A landscape with many valleys, sampled at points; each row gives a point and its height.
From any point a ball rolls to the lowest of the 4 points nearest to it. It stops when none of these is lower. Distance is the straight distance between rows; heights are no part of it.
J770 h=83.9: [ 17  -1  -2   4  10  -7  31 -12  19   4  21  -7 -12  15  -9  20  19  10
 -14 -28   5  39 -17 -48   7   2 -26   6  14 -33  47 -24  14  23  14  -9
  -7   8  -4 -19  -3  14  -1   1]
J136 h=51.3: [  4  14 -16 -23  21  -9  12 -28 -10  10   7  16 -18 -13  33  -7  -8  -1
  10 -17  -2  -9  -9  18  -9  -9  17 -14  -6  22  21  17 -43  -5  -4 -20
  -3 -13  15  17   0 -12   3  28]
J31 h=37.6: [  5   5   5  17  22  -2   8   5   6  20 -12   2  -4   3 -27 -12  -2 -10
 -23  13  13  35  -4  -8  28  -4   5   4  11 -23  -4  -5  20   6  -1  -9
 -13  14  -7  13  -2   0  -9  17]
J610 h=13.9: [-31 -11 -19 -42 -20  -7   4  -9 -18   7  27   2  14  10  16  30 -21 -34
   4   5  20 -21  -7  26 -15  16   1   2  -8  -5   7 -20 -23   6 -10  28
   2 -11   1 -18   5 -21  19   7]
J355 h=3.1: [-28  -6 -13 -16  -7 -12  17 -17 -20 -11  14   1  20  15  13   9 -20 -23
  -4   6  22 -12  -6  35 -23  17   7  -6  -3   3   5 -33 -16 -11 -14  26
   3 -18  21  -6   4   2   7   5]
J521 h=65.3: [ 26  31  10 -20  20  22   4 -43  25  12  -8  28 -14 -29  11 -28   1   2
 -15 -22 -44   0  20 -21 -38 -12   0 -29 -23  34  -2  14 -23  -8  19 -25
  11   5  27  15  -4  -3  -2 -16]
J92 h=29.6: [  1 -30 -19 -11 -18   0   2   5 -22   8  16 -10   2  25  -7  35 -25 -32
  -7 -10   6   5 -17   8  18   6  -9  24   9 -32   9  -7 -15   9  -2   8
  -3 -25 -16 -20   9  -9   6 -14]
J470 h=26.4: [-10  17   1 -25  -1  -4  20 -21  -8 -16  27 -13  -3  16   1  -4 -14   9
 -14  14  -4   4 -21  19   4  17   2  -8  -4   7  14 -11 -23   2  -7 -15
   3   4   9 -11   9 -12   9   9]
J630 h=24.2: [ -1   0  -3  -3  -2  12 -32  25  -1   8 -32  -3  11 -16  18 -28 -18  13
  12  23   0 -25  12  16 -29 -25   5  -5 -17  22 -33  14  34  20 -26   2
  29 -26   6   3 -17  13  13 -14]
J366 h=18.7: [  4  23  -3 -23  15  24  15 -38  33   6   6  27 -22 -39  21 -30  11  11
  -1 -18 -34  -3  22  -4 -32 -10  -2 -33 -22  42  -8  12  -5 -26  15 -38
 -22  15  30  25  -2  19  -7   5]
J376 h=44.0: [ -1   6   8   3   3  10 -37  10   3   5 -21  -6   2 -24   2  11   6   6
  -8  14 -14   0  -2 -12  20 -10   9   7   8   8 -22   9  16  16   0  17
  12   5 -27  11  -1 -10   0 -23]
J125 h=41.0: [ -8   6  -3   5  -8  12 -23 -26  -4   0   2   6 -27 -12   8  -3  12  27
  12  10 -14 -14  -2  -1  12   1   4 -13  -1  16  -1  22 -26  -2 -10   6
 -17   2 -11  -4 -13  -2 -11  -3]
J464 h=24.8: [  9   2  13   8 -26  26 -16  -9  18  -3  -7   4   3 -19  -2   1  24  20
  16  -6  -9  -1  20 -38  -2 -16  -5 -13  19  18 -11  -5  12 -11   6  23
  -9  22  -9   4  -6 -14 -10 -10]
J849 h=51.1: [ 12   2   3   9  11  -8  19   6   0   4  -3  -2  -5  18 -39   3  -3 -11
 -17  11  19  18   8  -8  25   5   4   5   2 -16   8  -6   5   7   9 -10
   1  21  -4  -9   7  -4  -1   5]
J297 h=56.4: [ 11 -10  -4 -10  -8 -11  21 -13 -14 -12  12  -3 -17  18 -29   9   2 -13
 -20   2   8   5  -7   0   9   2  -7  -5  11 -20  21 -13 -11   6  14   1
   4   6  -4 -28  11  -7  -2 -13]
J828 h=32.9: [ -5   8  22  20 -12  46   6 -16  22 -20  -1   7   2 -38   8  -2  76  25
  23 -19 -17 -10  11  -8  -9 -12 -22 -15  25  44 -16   8  13 -22   2 -20
 -16   4   9 -21  19  -3 -22   8]
J228 h=64.3: [ -7  11  -3   7  -5  -3 -33  -8   2   1   1  -5  -1 -22  10   1   4  23
   4  10   0  -9   1   6   7   4   5  -1  -6  24 -16  27 -16  -5  -7   2
  13  14 -20   8 -14  -7   6 -22]
J533 h=24.1: [  4  19   1  -4  25  -4 -27  30 -13  13 -25  -3  12 -19  -5   4   2   2
 -14  30  -3 -18  -6  -5  14  -7  18  12  -8  -3 -17  12  33   6  -1   2
  30 -15   4  15  15  13   5 -21]
J591 h=49.5: [  2 -10   9  13   4  27 -24  32  19  -4 -17 -10   6  -3   1   2   1  11
  10  -7 -35   8  16 -22  18 -33  11  15  10   1 -12   6  55 -17   1  12
   7  -2 -40  25  -5   5  -7  -2]
J844 h=37.4: [ -7  19   7   0   2  -5  -2 -27 -10  -1  16 -11 -23  -8   2   2  11  23
  13  13  -5  -3 -15  10  16   2   4  -5   3   6  -1   7 -11  -1  -9 -22
  -4   6 -15  -9   2 -13  -7  15]
J977 h=49.4: [  6  -3  19   3 -36   8 -34  -3  27 -27  -7  -1  23 -25   0  -4   6  -1
  20  16 -16 -17  28 -10  -4 -15   1 -11  -3  21 -11   7  21  -3   3   7
  12  13 -18   8 -11  -3  -2 -17]
J168 h=32.6: [ 17  10  20  14 -28  16 -30  22  18 -16 -39   8  32 -20 -10 -33  -6  -8
  31  32  -9 -28  15  13 -28  -6   4 -27 -18  34 -29   6  44   4  -9  -1
  22  -3  17  21 -14  -1  10 -17]
J888 h=40.1: [ 11 -17  -4  28   9 -13  12   8  12  10  -2   3  -3  28 -18   6 -17   3
 -11 -22  15  22  11  -7  19 -16   1   3   1 -33  28  -6  31  16   9 -22
 -15  13  -5  13  -8  19  -8  21]
J76 h=24.0: [ -5 -10  -9 -22 -20  -7  21 -13   1 -12  38 -11 -14  16 -10  19  -8 -11
  -6  -2   8  15 -15  -1 -10  20 -22  -4  -1 -22  12 -19 -13  -3  15   5
  -1  10   6 -32   7   3   1 -16]
J369 h=32.4: [  3   9   6   4 -30  14 -37   1  15 -11 -15   0  17 -14  -4 -12 -13  -4
  21  16 -13 -31  11  11 -20 -19  10 -21 -16  29 -16  -1  12   9  -3   1
  10  -1 -13   6  -8  -3   7 -21]
J453 h=65.7: [  0  21  24   0  -1   1  19  -9   2   5   6 -11 -17   6 -24  10  15  13
 -35   1   7  10 -12 -11  24 -12  -9  -3  14 -17  13  -9   0   8  10 -25
  -4   3 -11 -24  11   2   0  14]
J26 h=25.1: [ -7  11 -10  -2 -14   5  11 -34  -8  -3  18  15 -35  -4  27   1  16  23
  25  -9  -9 -18 -15  12  12   2 -22  -8  -1   8  13  20 -22  -4  15 -14
  -2  -4 -23  -5  11  -9 -24  25]
J359 h=29.5: [-12  15   0  -7   8   7 -28   9 -22  24 -31  -4  15 -15   9 -11 -10   8
  13  30   3 -29  -1  13 -30  -6  23   7 -12   9 -13   4  20  21  -9  -8
  42 -13  23  -3  -2  22  28  -9]
J687 h=28.0: [  5   0 -14 -24 -17  -5   8 -24  10  -6  42 -13 -14  16   2  21  -1 -10
  -3 -19   6  17 -28  -4  -5  37 -30  -7   6 -17  15 -25 -23   8  15  23
  -4  17   4 -36   7  19 -20   6]
J128 h=20.5: [  9  25  -1   8  14 -17  -9  28 -18   4 -14  13  21   2 -10 -13  -5   1
 -10  29   0 -18   6  -3 -13   5  22  28  -5 -19  -7   2  25   2  10   6
  37 -12  15   8   9  14  27 -19]
J215 h=19.2: [ -9  -5 -22 -37 -24  -2  11  -9 -21   2  37  -5   7  14   5  26 -11 -22
   2 -15  19 -10 -12  12   0  23 -10   5   2 -20  13 -17 -14  -2  -3  12
  -9  -1  -6 -19  10  -4   9  -3]
J555 h=28.9: [ 11  -1   3  34  26 -19   4  38   4   9  -8  18   9  19 -21 -15 -10 -10
 -15   1  10   8  14 -16  12  -1  12   0  14 -26  -3   7  37  -1  12  15
 -16   9   4  17  -2  21  -7   6]
J502 h=58.7: [ -1   1  -3  12 -15   7 -32   2  21  -6 -11  -9 -11 -25   8   3  12  19
  10  -2  -8 -12  11 -10   3  -8   4   2  -2  28 -16  16 -10   5  -7  17
  -5  13 -22   5  -8  -8  -9  -8]
J361 h=50.8: [-13   6 -14   3  13   5 -25 -18  15  15  -6  12  10 -19  50 -16  -5   7
   9  -5  -5 -21   8  14 -22  -1  22  -5 -18  23  -7  20 -24  12 -17  -2
   7   6  -4  12 -14   8  23 -10]
J275 h=30.1: [ -4  20  17   0 -11   8 -23 -31  36 -15  -3  11  23 -40   0 -16  -1   2
  17   7 -13 -29  23  10 -40 -20   5 -23  -5  36  -4   5  10   3   9 -27
   2  18  -7  19  -5  13   3 -17]
J681 h=49.7: [ 14 -20 -11  -6   2   3  15  -6   9   6  25 -13 -34  19 -14  16  17  -2
   8 -34  14  43 -36 -22  -3  19 -37  -4   9 -35  36 -19 -20   1  19  16
  -9 -13  14 -23  -2  12 -27   2]
J658 h=29.9: [  4  13  14  11 -23  17   1 -38   9   9  26   6 -40   8  14  16  39  31
  22 -21 -13 -13 -15 -21  15  -4 -26  -9 -15  -1  -1  11  -4  12  33  -1
   3  -7 -29 -14   9   3 -30  25]
J158 h=54.3: [-14  13  -5  -3  25   8 -20 -15 -10  16 -19  -3   8 -25  34  -8 -17   7
   4  -1   1  -8  -4   7 -24  -7  27   4  -7  24   6  24 -29  11 -20  -6
  15   5  17  17  -6  13  25 -13]
J55 h=41.7: [  2   1   6  16 -12  15 -24  14   9   6  -8  -3   6  -8 -13  16  13   7
 -18 -13 -23   9   0 -23  20 -14   4   1  12   7 -14  10   7 -13  -2  21
  -7  -1 -20  20 -16  -2  -5   3]
J112 h=72.3: [ 13 -26 -17  15  -9  -9  16   6  -1  -5   1   9  -5  28 -26   4 -18 -11
 -24  -5  17  15   2 -13  11  -4 -11  -2   2 -33  28 -15   4   3   9  -2
 -10   6 -10 -12  -3  -1  -1  -5]
J697 h=32.5: [ 16 -45 -13   1  10  -6  -6  28 -12  -7  -4  -1   2  45 -19   8 -33 -19
 -11  -9  10  17   0  -5  20   1   1  18  -1 -32   6  -8  -8   4  -5   9
 -11 -20 -14  -1  -1  -4   1   3]
J884 h=50.4: [  6 -40 -17  14  15 -14   1  38 -12  -5   8 -10  -8  44  -4  12 -22  -2
  -3 -34   6  13  -5   5  18 -11  -3  14   4 -38  27  -4  10  21  -9 -20
 -21 -14 -22  10  -2   2  -7   9]
J393 h=19.3: [ -7 -16 -11 -26 -14 -11   7   7 -20 -11   3  -8   8   7 -13  15 -18 -34
  -2   3  14  -8  -3  31   5   7  -8  17 -11 -22  -7 -25 -20  -9  -9  20
   3 -17   4 -16  -6 -15  14 -16]
J475 h=20.6: [ -1 -12   3  11   3 -21  18  31 -15  -3 -19   5  27  21   3   0 -12 -30
  -2  15  13  -9   9   0 -16  21   0   9  -1 -14 -24 -14 -19  -5 -18  35
  11 -26  19  -1  -5  -4  14 -23]
J483 h=38.6: [  7  -6  -3  -8  -3  -6  30 -10   9  -1  35 -16 -16  21  -1  20   9  -2
 -10 -30  16  23 -21 -23   4  27 -36  -7   7 -19  24 -11 -18   2  22   8
 -17  23  10 -37  -2  12  -2  11]
J299 h=40.8: [ 15 -10  14 -13 -12  13 -29  32   8  -9 -34   6  16 -25  -7  -9  -3   6
   9  27 -22 -17  22   0  10 -23   2  -8  -4   9 -30   6  40   7  -6  10
  35  -9 -27  24   0 -14   7 -22]
J446 h=20.4: [  4   6  24   3 -12  24  10 -27  28  -6  -1  13   0 -41  -2 -11  30  30
  34  -5  -2 -10  21  -9 -14  -4 -17 -17   8  35  -5  21   5 -21   9 -12
 -10  28  12  -8   5  11 -17  -2]
J247 h=61.0: [  4 -31 -19  15   6  -2   4   3  -3  -3  28  -4   8  42   7  24 -15  -2
   2 -43  23  34 -30 -15  24   2  -4  29  14 -42  37  -8   8  14   9  -6
 -16  -9 -12  18  -6  23 -18  -1]
J401 h=16.6: [ -5 -47 -10   0  15 -13  -1  56 -26  12   4 -22  -5  41   7  11 -24 -15
 -18 -15  17  15  -4   9  23 -11  -2  29   4 -38 -10  -8  11   8  -5  -5
  -9 -32   7   7   0   2  -6  19]
J164 h=39.1: [ -2   4  -8  -9  12  15  -9 -30  23  -6 -12  37  12 -23  28 -21 -12   0
  12 -22 -20 -11  20  -2 -36 -18  14 -17 -27  28  -6  11 -18  -2   0  -6
   3  10   0  17 -24   8   4  -7]
J333 h=33.7: [  9  -8  16   9 -28  36  22 -24   7 -16   6  -2 -23 -20   3   7  47  39
  37  -5  -6   7  24 -16 -18  -9 -28 -25 -11  16  -3   4  15 -15  13  -7
  -8  13   6 -17   8   0 -30  28]
J452 h=31.9: [ 19 -11  -1  17  18 -20  15  46 -11   4  -5   3  10  27 -14 -11 -19 -16
 -23   2  11   5  17  -4  17  11  11  10   7 -19 -14 -13  -8   5   3  20
  -6   0   1   3  -9   0  -8  -7]
J123 h=60.5: [ -2  11   8   4   8  -7  -8 -15  -2  10  -3 -22  -7 -15 -15 -12  22  13
  -5  12   3   4 -10   7  20  12  -3  -4   1  12  -5  16 -15  -5 -17   5
   5  -1  -4   4  -1 -17  -3  -2]
J139 h=60.0: [-14  13   2  -1  24  -7  -6 -10  -7  11  -5 -13   3   1  16  -5  -8  -8
  -1   9  13   6   4  19 -25  13  34   3  -3  25   7   0 -18  -1 -20   1
  25   9  39   9   0  15  22 -12]
J75 h=14.8: [-24  -5  -7 -24 -17  -9  16 -20   0 -17  32  10   1  24  12  13 -15 -19
 -14 -10   9  -2 -11  30 -13  27 -16   4 -12   0   5 -26 -14  -1   7  -2
  -2   4   5 -25   8   1   5   2]
J403 h=34.9: [ -9  21  -2  -8   5  -5  10 -32  -6  -7  23  -2 -19  -4  22   2   5  24
  16 -10  -1  -6 -25  13   4  13  -5 -14  -6   4  16  18 -30  -4  11 -33
  -3  -8  -3   2  19  -8  -9  22]
J559 h=59.9: [ 10  20  10  -1  13  -7  14  -6 -16  -8  -3 -19 -17   1 -24  -1   7   4
 -20  17   0  15 -12   2  14   8   6  -9  10   4  10  -1 -12   9  11 -16
   0  10  11 -21   9 -19   5   9]
J616 h=11.5: [ -2  -5  13  16 -29  14 -15 -13  12   0  -1  -1 -18  -7  -9   3  27  26
  13 -12 -11  12   1 -32  14 -21  -1 -24   5  17  -4   0   7  -3  17  11
 -15   0 -11   3 -21 -24 -16  12]
J144 h=17.7: [ -5  16  18  10   4 -18   8  15  -8  -3  -7   4  15  12 -18  -7  -4  -9
 -19  30   9  -4   0   9  -8  22  15  17   4  -2 -11  -3  -4 -10   1  20
  14   4  20  -4  -7  11  17 -20]
J576 h=33.3: [  5  -4   5  -3  10   9 -34  27   7   6 -20  -1   5 -27   6   0  -2   7
 -16  30 -24  -7  -1  -3   9 -32   9  14   5   0 -17  12  38  -3   1   3
  17   0 -27  24  -2   0  -3 -10]
J305 h=45.9: [-14   8  -3  -9   6  -4  10   1  -9  -8   3  -9   4   5 -20   4   0   4
 -12  21  14  11  -8  18   5  19   4 -11  -6   1  17  -6 -19   1   8  -3
  -5  -6  11 -19  12  -2  16   2]
J545 h=23.7: [-16   5   3   7  -5 -10   2   0 -15   4  -7   1  20  18  -6 -13 -14 -21
  -3  26  14 -14   7  19 -33  33  20  21 -11   3  -2 -24 -14  -8 -13  37
  28  -7  21  -4  -5  15  14 -25]
J959 h=12.3: [-28  -8 -11  -3  -9 -17   3  17 -12   8  -3   8  17  13   7  11 -26 -32
   6   8  12 -15   0  21 -25   9  11  17 -10 -15 -14 -28 -26 -12 -19  39
   2 -23  20 -11 -12   0  10 -13]
J132 h=12.7: [ -5 -10 -11 -29  -7 -20  27  22 -34  29   1 -27  21  15  -2  33 -23 -34
   4   9   6  -9 -14  10  -3  -5  -3  29   2 -24   8  -9  -2  -9 -23  13
   0 -28   5 -10  20 -19  12  -4]
J941 h=4.7: [ -3  28  16   0   1  -7  22 -20   5 -11  12 -21 -16   7 -12   2  11  14
  -6   2  -1  -5 -17  11  14  16 -12 -10   3  -5  12  -2 -18   5   5 -20
  -7   9  -7 -23  14  -5   4  22]
J776 h=40.0: [  0  12   7   9  17   4  -2   1  -4   9 -15 -12  -5  -3 -25  -3   9   9
 -24  19   3   4 -13 -12  36  -2  13  -1  17   3  -1   5  11   8   3 -12
  -8  14  -3   1   8 -18   1  16]
J148 h=32.3: [ -2  -9  -1  40  20 -18   7  30   6   7 -15  -1  14  14  -5 -18 -12   2
  -4  -3  16  20  20  -1   8  -6   9  18  13 -37  -2  10  46  -6   3  -2
 -25  16  -2  14   1  27 -14  22]
J37 h=42.3: [-18  13 -11 -21  24 -13   6 -23  -6  -5   4 -14  -8  -3  13  -2  -3   9
  -2   9   0   1  -7  32  -5  17  19 -27  -5  20   4  12 -28  -6  -3 -21
   0   5  30   3   9  -3  17  22]
J22 h=36.6: [ -7   0  10  25   8  -7  10  -3   8  13  -4  -2   2  16 -27  -9  -1   1
 -20 -13   6  37   3  -3  22 -15  -1  14   6 -25  13  -7  36  15   3 -20
 -26   7  -1  16  -5   6  -3  24]
J469 h=9.2: [ 13 -40 -11 -12  15 -12  12  40 -28  17  -6 -21   7  28   6  24 -20 -28
  -6   2  14   9 -14   8  22  -5  -5  31  13 -26  -5 -11  -5   2 -18 -11
   3 -20  12  -1  13 -10   1   7]
J590 h=4.6: [ -1   8  10   6  -7  20 -23 -23  27  -2 -11  23  26 -19  12 -20 -21   8
  23  10  -8 -16  25  22 -36 -24  12 -23 -37  36 -12  14   8   8   2 -25
  13   4   0  25 -17  20  16  -9]
J422 h=26.9: [  5  20  10  14  24  -8 -12  29  -9   7  -6   5  16 -11 -12  -6  17  -3
 -29  20   3   1   4  -3  23  -3  20  16  13  -8 -21   9  21  -6   1  10
  20  10   5   3   4   8   5  -6]
J134 h=16.7: [ 16 -33 -12   0  19 -16  15  54 -36   8 -19   1  14  21   3  -5 -18 -32
 -14  10   2  -7   9   2   7  12   2  31  -2 -21 -21  -4  -1  -6 -16  22
  -1 -26   9   1  -3 -10   5 -14]
J568 h=29.1: [ 12 -12  -6  14  12 -24   8  52 -16   0 -16   8  26  25  10  -9 -24 -11
 -23   4  -3 -14  14 -10 -11  16  -6  31  -3 -20 -33 -13  -8   2   1  26
  28 -19  12   7   5   0  17 -24]
J623 h=12.1: [-22   2  -3 -34   1  -2  17 -24 -10  -7  17  12  13  27   8  -6  -9 -16
 -18  18   4  15  -2  36 -31  21   4 -16  -3  22   6 -22 -18 -14  -5   4
   3  -7  32  -7  -6  -1   9   7]
J230 h=17.8: [ 25  -4   5  17  23 -21  25  41  -6  -6 -17  16  10  30 -11 -16 -15 -20
 -22  18  10   8  14  -8   5  16  17  14   2 -17 -23  -3   7  -2   8  12
   9   8   5  14   5  10   5 -16]
J96 h=19.9: [ -3  -2  -2  -2 -34   8   8 -34   4 -14  13   0 -34 -16   7  -5  21  29
  31  -5 -17 -18  10  -7   5   6 -14  -7  -1  15  -4   9 -14  -5  17  -6
  -8  -2 -10   0  -3 -10 -28  18]
J354 h=45.8: [ 16 -24 -18   4  -2  -2   8  12 -17  10   9  -4  -3  27  -6  21 -23 -16
 -11 -35  15  10 -38 -11  13  16 -16  19  20 -35  20  -3  -9  12  -4   5
 -12  -5 -10  -9 -14   5  -3  -9]
J270 h=36.0: [ -5  23  16   5   0  40  24 -26  26  -8   7   7  -4 -49  12 -12  42  23
  31 -18 -16 -19  15  -9  -8 -11 -20 -28  -1  44  -5  26   4 -31 -11 -40
 -16   8  21   2  22  -5 -19  21]
J583 h=26.5: [-17  -1 -32 -39 -10 -13  21 -24  -3   6  45   7   3  11  28  33 -16 -29
  -1 -19  16 -10 -20  19 -23  22 -12   0  -8 -10  10 -20 -24  -8  -7  28
 -11  16  10 -20  16   4   0   4]
J208 h=46.6: [ 12   6  26  19  32   3 -17  31   4  22 -13   1   8  -6 -11  -3   1  -2
 -17   5  -7  13   8  -4  18 -12  15  18  16 -13 -27   7  53  -1  13   7
  -8   7 -21  23  11  15  -7  15]
J631 h=55.1: [  6  12 -23  -8  20   7  -9 -22  -4  18 -11  27  -9 -14  34 -17  -6  -7
  16 -22   3  -9   1   0 -19   1  13 -21   3  10   6  15 -37   5  -4  -7
  -1  -6  20  18 -17  -9  12  11]
J816 h=51.9: [  2   2 -18 -15  -4   0  -4 -34   3  -3  -6  17 -21 -17  29 -18  -4   7
  35 -17 -10   1   4  17 -25   5   1 -19 -11  34   8  11 -37  -8  -3 -16
 -12   9   2  16 -19 -12 -12   7]
J505 h=16.8: [  8   4  35  10 -24  26 -26  13  26 -31 -13   6  12 -20 -14 -12  39  -9
  15  -4 -10 -21  30 -28  -7 -26   7   2  22  14  -3   0  42  -4   9  -3
  22  18 -12   6   3  -9   1  -3]
J281 h=10.7: [-22  -6 -14 -19  -4 -11  18 -14 -17 -22  14   9   5  17  -5   1  -7 -13
 -12  17  19  -1   0  30  -9  20  -5 -10  -1  -3  15 -28 -14  -6   3   7
   2   1  19 -17   2  -5   8  -2]
J295 h=14.9: [ -1  -2  -4 -12  -6   7 -37  18   8   0 -31  -7  14 -22  17 -11 -15   7
  20  25 -10 -18   7   9  -9 -22   5  -4 -26  25 -17   9  18  21 -25  -1
  26 -10 -14   8 -13  -3  33 -13]
J707 h=39.4: [ 23  -1  24  12 -25  24 -18  45  20 -35 -32   5  15 -15 -20 -10  10 -11
  21  18 -12 -26  23  -9 -15 -33   6 -12  28  11 -21  10  36 -14  -3  -4
  21   4  -7  20  -3  -8   5 -11]
J159 h=1.6: [ -5 -31  -7 -13  15 -15  14  32 -34  18 -16 -11  14   4 -16  16 -27 -33
  -2  14   9  -4  -5  16   1  -6 -11  32   7 -27 -13 -11  -3 -12 -18  17
   0 -38   7   2   9 -19   6  -2]
J282 h=9.5: [  1 -28  -2 -22  17 -17  24  40 -37  39 -14 -24  21  21  -8  25 -18 -36
   0  27   1   4 -10  11  -2  11  -2  42   8 -31  -5  -8   8 -12  -8  14
   2 -29  25 -13  16 -13  10  -3]
J514 h=30.2: [  3  21  10  -1  21 -13 -12   9  -6  10 -11   4  11 -12  -3  -6   0   2
 -11  31   9  -5  -4   6   2  13  18  12   5   9  -4   6   6   0  -4   4
  11   5  11  -8   7   6   8 -22]
J834 h=38.2: [ -2   7  20   7 -11  22 -13 -17  32 -18   8  11  15 -44 -16   2  38   7
  16   7 -19 -24  27  -8 -11 -15   2 -19  20  45  -5   9  18 -14   4 -14
  -2  27  -3  -1  -2  10  -6  -9]
J903 h=33.5: [-15  20  -5  -3  16 -16 -21   4 -10  22 -21  -7   8  -7   9  -2  10   9
  -4  27   4  -9   1  19  -6   1  32   9   0  15  -4  13  10  13 -10  10
  28  -5   8  -2   4  11  27 -22]
J100 h=42.9: [ 13   3  20   3 -28  25 -25  -1  24 -37 -13  12  16 -35 -18  -8  31 -10
  24   5  -7 -29  27  -6 -13 -23  -4  -3   6  29   5   5  31  -1   9 -15
   7   9 -16   9  -4   7  -5 -13]
J309 h=29.4: [  9 -44  -5  19  33 -20  11  56 -10   5 -13  -7  13  32  15 -12 -25  -1
  -7 -21   5  13  18  -4   6   0   6  17   8 -37 -10  -6  14   2  -9  10
  -8 -10   4  10  -2  13 -10   4]
J221 h=33.0: [ -4   9  13  20  -9  18  13 -12   6  10   1  -3  -3   7 -27   1  19   7
 -15 -17  -2  34 -24 -31  26 -20  -7  15   1 -18   6  -9  18  18  -2 -25
 -17 -17 -21  -7   3 -12 -13  27]
J542 h=49.6: [  7   7  -2 -11   6  15  32 -26  25  -2 -10  30 -21 -31  17 -29   8  18
  31 -16 -20  -9   9  -1 -23  -5 -21 -28 -18  28   8  17  -7 -20  11 -31
 -20   9  23   7   7   5 -23  15]
J680 h=37.7: [ -1  25  24  18  -2   9  23 -18  20  21  23  -7 -18   7  -2   5  33   5
  -8 -37  -4  30 -31 -42  20   8 -29  -2  -7 -24  27   3  10  21  -1 -12
  -6   1  -4 -19   6   4  -4  21]
J504 h=50.9: [ -1  20  -1  -3   3  -5  29 -23  13 -17  39 -17 -26  10   4   8   7   6
 -17 -14   0   0 -28  -4   8  21 -22  -5   0 -10   7 -10 -15   3   6  -2
  -3  20  -1 -34  19  10  -6   1]
J892 h=22.4: [  1   2   6  -6  -6 -12  18   6 -13 -17   4   9   4  22 -21  -6  -9 -11
 -14  23  18   5   9  21  -8  14   4   0  -3  -5   8 -21 -21 -10   1  16
  -7   0  14 -19   5  -6   4 -13]
J847 h=61.5: [-15  15 -14  -6   4 -11 -20 -19   2   8  -5  12  -6 -15  28  -7   1  19
  14 -12 -17 -13  -4   7  -8  -4  15 -11 -14  23  -9  20 -32  -1 -13   8
  -1  11   2  15 -15   6   7  -8]
J154 h=40.9: [ -3  11   1  -3   7 -10 -38   8  -1   9 -25 -10   2 -28   8 -10  -4   8
   0  27 -14 -14 -17   1   8  -9  24   7  -1  16 -14  20   6   8  -6   9
  19  -9 -14   6 -14 -14  12 -20]
J865 h=34.8: [  2   9   7   7  10 -15  10   8 -13  -5 -13   5   1   6 -25 -21  -5 -24
 -15  22  18  15  14   7   5  18  12   5  -1  -6   4   1  -6  -8  -1   5
  -3   0  15   4  -1  -1  14 -16]
J729 h=16.4: [-22   8  -7 -38   2  -6  26 -20  -1 -19  31   1   9  14  22   2 -20   8
 -13  -7   0  -1 -16  24 -23  13  -3  -9  -8  11  16 -21 -34  -3  -8  -9
   3  13  14 -16  10  -1   0  17]
J447 h=44.2: [ 14  -5  -2   4 -22  14 -26  14  10 -19 -11  -2  20 -19  -9   1  13   7
   8  -4 -20  -5  14 -35  13 -32   8  -6  -1  15  -8  10  19  -9   7  20
  10  12 -24  16  -4 -16  -8 -16]
J200 h=24.3: [  2  -7 -24 -23 -17  -4   8 -17 -17  12  52 -11 -17  11   3  30  -5 -23
   6 -22  16  13 -22   6   1  31 -19   7  12 -18   9  -6 -24   3   8  30
 -12   8 -11 -25   8   1  -6   4]
J665 h=36.7: [  7 -27   6  34  18 -17   6  33  -7 -11 -16   3  -2  30 -18  -4 -24  -5
  -5  -9  20  25  15  -8   3 -10   0   4   8 -35  14 -12  18   9   1  -8
 -34   8   4  10 -10   6   1  18]
J677 h=15.4: [ -5  13   2   9 -17   5 -11 -23  -1  -9   0   9 -20 -11  -7  -2  30  31
  13  -4  -9  -1  -2  -3  21  -5  -8  -8   3  15  -8   3  -9   0   4   3
 -10   1 -27   2   1 -16 -19  21]
J497 h=36.3: [-19 -46 -15  17  21 -17  -7  60 -20   5  -1 -46  -4  37  17   3 -29  21
  -1 -12  14  27  -3   3  11   6  -1  22   3 -28  -2   3  30   6 -21  -9
 -27 -28  -4  13   1  14  -8  31]
J522 h=32.8: [  1   5  -7  -4 -15   0   1 -34  19  -2   0  20 -26 -24  16 -23  12  29
  28  -4  -3  -6  30   1 -12  -1 -18 -33 -14  38   0  21 -19 -11   9 -19
 -18  23   5  12  -1   1 -20   8]
J356 h=52.0: [ -3   1   3   7 -18  -1 -27 -11  19  -3 -13   6  13 -24  19   1   3   4
   7   5 -15 -13  24   3  -8 -11  14  -4 -16  20 -14  12  -2   1  -7   1
   8   5 -15   9 -19   3  13 -22]
J598 h=35.0: [  3   9   9  19  -2   8  -6  -3  -3  14 -10  -3 -14  -8 -18   7  18   9
 -21   0  -7  29 -14 -20  39  -9   7   4   3  -1  -7   4  17  -6   6   0
 -20  -6 -19  14  -7 -13 -10  18]
J382 h=40.4: [-14  11 -24  -8   2  -4  -1 -36  -8  -7  16   5 -29 -21  22 -12  -3  19
  24  -9 -12  -7 -12   6  -1  12   2 -21  -7  22  12  14 -26 -10   5 -24
 -15   1  -1  15   2 -10  -2  18]
J757 h=31.6: [ -3  16  21  26 -18  13   9 -35   3  12  18  -6 -21   5   6  20  34  18
 -12 -19  -7   8 -25 -24  30 -19 -15   0  -8 -28  14  -1  13   6  10 -10
  -2 -27 -24  -1  11 -11 -14  19]
J592 h=66.0: [ 20 -20 -25   7  -8   9  16  -3   6  -2  20  -4 -11  33 -11  29   4 -11
  -9 -45  19  33 -15 -24   5  14 -25  11  19 -31  34 -24 -19  24  11   5
  -3   1  -7 -15  -2  12 -16  -8]

Two balls start at each pair of points below. Name the first point that both come to, or write -.
J31, J376 => -
J592, J687 => J76
J681, J354 => J355

Where does a ball stop that starts at each point below?
J112 => J159
J55 => J616
J382 => J616

Call two points neighbours if one is among the 4 nearest of the other. Go from one point of each pair to the other, from neighbour to neighbour, staying as low as possible. Name the highest point that can't be avoided.
J616, J941 => J403
J366, J505 => J707
J366, J446 => J522
J941, J355 => J470
J590, J295 => J369
